Points on a hilly landscape, in no order, each with its height.
A ball rolls from a point to the lowest of its 3 nearest points, and stops where none of them is lower. Distance is the straight distance between rows; heights are no part of it.
loz: [106 118 156 115 109 125 104 186 115 153 146 133]  (h 348)
Rosol: [114 130  93 152 125 112 116  80 178 100 147 166]  (h 434)
Tukas: [179 169 130 121  83 183 122  72  60 103  85 148]  (h 606)
Ledal: [175 183 107 108 108 174 126  32  91  49  96 137]  (h 662)
val: [144 143  89 133 143 135 137  59 144  76 101 126]  (h 764)
rak: [146 143 135 120  63 172 104 118  69 132 105 138]  (h 109)
Piv: [131 112 110 143 139 129 135 107 136 117 127 122]  (h 307)
Mamo: [ 90 124 145 101  84 128  86 187 118 147 158 155]  (h 340)
feku: [164 175 108 118 130 161 125  44 103  56  93 124]  (h 599)
zat: [110 115 117 129  78 145 100 101 120 121 145 156]  (h 363)
nopid: [ 92 119 143 128  92 114 103 156 157 135 178 173]  (h 524)
letip: [112 109 138 120 155 102 144 169 141 146 147 111]  (h 468)
fosup: [129 128 107 139 209  70 162 123 217 147 168 129]  (h 518)
vames: [126 123 155 114 113 136 112 186  97 157 119 104]  (h 278)
Farok: [183 188 113 105 100 179 121  43  73  59  89 148]  (h 720)
kurev: [113 119 103 154 147  85 126 101 193 125 164 151]  (h 454)
voma: [141 136 136 132  93 147 110 132  87 140 102 117]  (h 357)
Zim: [ 99 122 147 108  81 132  95 194 111 151 140 145]  (h 257)
Loku: [126 106 138 120 185 101 164 178 147 163 143  94]  (h 530)
Godag: [122 129 143 109  76 150  90 167  97 148 127 128]  (h 64)
Fabef: [152 127 138 133 125 148 135 121  90 127  91 100]  (h 547)
Pidut: [124 118 125 124  97 145 112 114 110 130 123 137]  (h 383)
Tisul: [108 120 131 116  74 141  99 146 113 140 144 146]  (h 233)
giv: [159 142 131 138 135 155 141  85  85 103  73 112]  (h 688)
Las: [110 138  85 149 103 121 106  72 183 107 158 178]  (h 425)
vufa: [132 115 150 129 165 120 147 163 111 156 106  78]  (h 632)
ped: [114 125  96 138  94 132 113  78 148 103 147 164]  (h 406)
pofa: [131 108 138 136 131 133 134 139 112 142 106 105]  (h 474)
Labus: [122 121 102 151 182  73 150 109 206 133 163 138]  (h 483)
kub: [111 122 151 109 181 101 154 210 142 165 158  97]  (h 586)
rava: [ 98 112 109 142  88 113 102 119 161 128 179 189]  (h 550)
biz: [162 147 152 132  97 158 116 151  47 149  69 108]  (h 525)
Naf: [121 124 113 137 108 142 116  91 140 106 129 143]  (h 374)
tir: [129 112 116 138 193  95 166 120 162 133 137  93]  (h 388)
pevu: [163 130 122 141 194 127 162  92 125 113  81  82]  (h 583)
pami: [156 122 166 139 171 119 161 163  90 164  79  71]  (h 865)
pid: [129 104 151 122 160 111 153 176 129 156 136  96]  (h 517)
zivum: [105 106 125 135 133  95 126 136 174 144 171 156]  (h 484)
lolup: [171 164 115 126 113 166 137  55  84  85  88 127]  (h 232)
Zad: [144 144 112 124  83 173 108  78 100 107 108 145]  (h 441)
vetom: [ 78 132 140 112  81 120  84 212 141 143 176 178]  (h 413)
lim: [ 82 121 157 112 124 101 127 212 160 142 182 156]  (h 375)
dutef: [111 115 128 124  89 132 110 128 126 131 139 149]  (h 306)
ripun: [105 108 128 141 161  92 149 144 170 143 168 129]  (h 512)
bupuz: [124 129  98 127  81 152 106  71 126 101 128 157]  (h 432)
fabu: [151 126 155 135 134 143 130 143  80 151  83  91]  (h 633)
ger: [128 132  87 149 159 102 132  83 180 100 128 131]  (h 288)
Veka: [ 84 140 162  96 173  98 163 244 164 160 190 143]  (h 475)
Tive: [151 138 102 131 165 139 140  66 136  91  84 102]  (h 733)
Bebep: [126 109 112 144 156 107 143 109 166 124 134 123]  (h 253)
laz: [123 114 153 121 118 128 116 165 105 158 117 103]  (h 356)
zipi: [163 134 143 139 144 146 150 109  88 129  73  92]  (h 706)
gudi: [142 124 102 136 177 114 149  91 160 118 114  97]  (h 312)
kugu: [170 152 139 129  90 171 126 100  55 124  87 126]  (h 376)
Zazo: [105 128 153 124 175  89 163 204 184 159 199 146]  (h 529)
nedug: [136 110 119 139 163 122 153 100 133 119 109 102]  (h 351)
zomiz: [109 110 141 115 130 122 127 171 130 149 140 119]  (h 419)
konik: [ 79 125 162 109 110 115 103 208 137 148 168 151]  (h 286)
verez: [144 110 128 139 183 109 164 137 144 147 110  86]  (h 523)

For each start below, name the point where the ball stops.
biz: rak
Loku: Godag
fosup: Bebep
val: Bebep
verez: Bebep
Zazo: konik
Veka: konik
Tive: Bebep
Pidut: Godag
pid: Godag

Call two points neighbours if one is among the 3 nearest of the other. Go from one point of each pair to the other, from neighbour to neighbour, staying as low as possible. Name the highest point that can't be avoided.
Godag / konik: Mamo
Bebep / lolup: Tukas
konik / rak: Pidut
